Each row is a point on a tangle of strands that fork and nearly touch. The rows are in no order.
In the rows, 128 means zero.
Points whose rows are less than 50.5 apart are linked; no others are.
zovo: [134 148 196 164 170 135 143 155 148 147]
vorak: [178  98 103 113 135 113 125 108 171 135]
Vivuv: [127 110 155 169 147 149  61 127 120 116]
Zib: [121 118  92 110  74 140 128 123  76 130]
vitu: [148 131  88  84 115 101 134  97 155 114]
pidet: [143 105 161 152 179 132  96 171 108 155]
nudaz: [101 173 171 131 132 135 173 122 155 109]
lin: [187 119  87 102 113  98 133 153 172 162]
remo: [114 170 113 114 115 119 113  69 157 137]
zuk: [ 58 113 138 197 137 130 122 137  81  93]
fezu: [135  79  97  77  81 137 140 111 105 117]
vepi: [123 104 147 185 148 150  69 128 120  90]
rupit: [120 155 148 125  80 158 153 141 102 130]
Temuk: [128 104  89  86  82 138 131 120  79 123]
Suko: [109 167 178 132 117 143 175 143 153 122]
sig: [138 139  98 143  86 138 181 183  73 133]
faf: [175 132 114  86 157 110 101  99 171 117]
tuvil: [131 135 178 168 188 130 108 121 161 150]
Kape: [127 206 153 112 139 126 108 106 177 127]
leb: [117 133  87  85 112  97 140  88 141 129]
vuf: [140 102  90 167 127 137 150 182  80 130]
fide: [119 190 112 106 119 108 156 151 157 138]
gilif: [113 105 163 157 175 123  70  96 158 148]
putib: [147 181 155  71 178  96 104 132 171 138]
kovos: [138 188 133 109 147 115 104  98 162 146]
zed: [110 101 142 203 148 135  89 133 112  83]
Rori: [120  78  84 172 107 128 148 171  76 132]
vabod: [173  56 110 104 101 130 117 124 138 153]
tusu: [ 57 190 175 127 137 140 144 105  99 121]
bug: [112 163 159 130 107 130 168 148 144 148]
Fir: [148 100 142 146 170 124  96 166  99 141]
Fiv: [110 188 130 114 116 130 124  71 170 113]
Gimi: [148 115 123 161 149 139 112 175  91 143]
Niz: [142  58 116 107 139 120  88 117 115 122]
voled: [142 168 129  93 161 102  81  84 154 141]
Zose: [114  90 147 138 161 113  64 104 133 153]
Nipoz: [ 91 115 112 174  87 166 177 133  87  88]
gizub: [139 122 116 172 128 148 128 173  87 140]
kom: [118 159 127 129  59 171 158 131  94 107]
sikep: [119 160 130 117 125 104 168 153 145 148]
Kazez: [145 135 185 161 164 142 131 173 122 160]
Par: [168  99 116 109 105 116 161 144 163 139]
Nese: [123 213 143  92 127 125 123 136 176 134]
biva: [151 126 176 170 177 143 112 182 112 158]
pake: [157 105  82  89  95 114 137  88 162 118]
Bufi: [162  54 112 101 114 136 104 121 119 124]
rusiv: [182 120 100 103 114 112 137 132 177 141]
gom: [ 70 178 169 139 149 149 123 105  89 114]
Korar: [165  72 116 103 103 126 146 128 147 142]
raz: [133  86  97  70  77 122 150 103 127 117]
tez: [137 142 111 128  90 141 162 173  78 133]
Keve: [ 80 101 138 200 147 126 109 132  96  78]
kamov: [131 144 186 169 188 137 132 135 166 140]
dusi: [158 100 129 103 116 122 175 160 139 129]
bedef: [141  58 121 108 157 116  98 111 134 129]
Pesof: [146  86  91  85  81 119 150  95 154 124]
linet: [145 119 118 102 109 131 160 168  86 125]
babo: [155 104 129 100 112 129 168 169 107 121]
sakek: [ 68 110 126 180 110 154 169 139  74  91]
Gol: [ 71 186 163 118 139 124 169 107 143 102]
fener: [122 103 151 145 139 139  70 113 126 144]
semil: [112 210 122  82 112 119 133 141 166 134]
didis: [117 139 104 154  70 167 156 133  93 115]
tus: [130  75 113 114 170  99  92  96 142 135]
toled: [111 123 111 176  78 169 163 139  95 102]
fom: [121  93 126 128 173 101  80  97 141 150]
Tupon: [121 106  77 139  84 141 136 138  73 129]
vogo: [182 112 108 106 160 113 107 102 174 124]
sibo: [151 174 130  87 166 100 119 140 157 130]
Turi: [114 150  94  99 115 100 120  73 141 137]
zuze: [ 68 112 124 188 121 146 148 133  81  88]
nenas: [109  94  87 173  82 144 143 146  84 134]
pafo: [154 150 115  89 168 102  93  94 152 127]
dipi: [118 119 177 161 184 135  92 104 163 139]
Fuli: [ 58 184 167 116 131 130 158 102 117 114]
vob: [136 177 126 108 153 100 121 122 155 140]

Follow the links from the first point to the second, and from the first to the third. Name the last point that the two ways share.
Vivuv / kamov / bedef -> Zose
lin / tez / bedef -> Par
vepi / tus / tuvil -> Zose
sibo / vogo / Nese -> kovos

A fork is a point with three links. Follow the links from the first point to the second and name the forks in between, in order.
dipi / tus -> Zose
babo / Korar -> Par
lin / Niz -> rusiv, Par
dusi / vorak -> Par, rusiv
voled / sikep -> kovos

A fork is a point with three links, a tip a point with one. Leave the first point through the second and follow the links. Name the first fork or tip that comes.
fom / tus -> Par
zuze / sakek -> rupit
bug / Suko -> gom
putib / sibo -> kovos
kovos / voled -> rusiv
Bufi / Niz -> Zose
raz / Pesof -> Fiv
dusi / babo -> sig

Name the points in between on the shortest way along the links from the first point to the second, in order.
Temuk / Pesof -> fezu, raz
faf / semil -> pafo, voled, kovos, Kape, Nese
vuf / raz -> Rori, nenas, Tupon, Zib, Temuk, fezu
rupit / sakek -> kom, didis, toled, Nipoz
Niz / gilif -> bedef, tus, fom, Zose
dipi / vepi -> gilif, Zose, fener, Vivuv
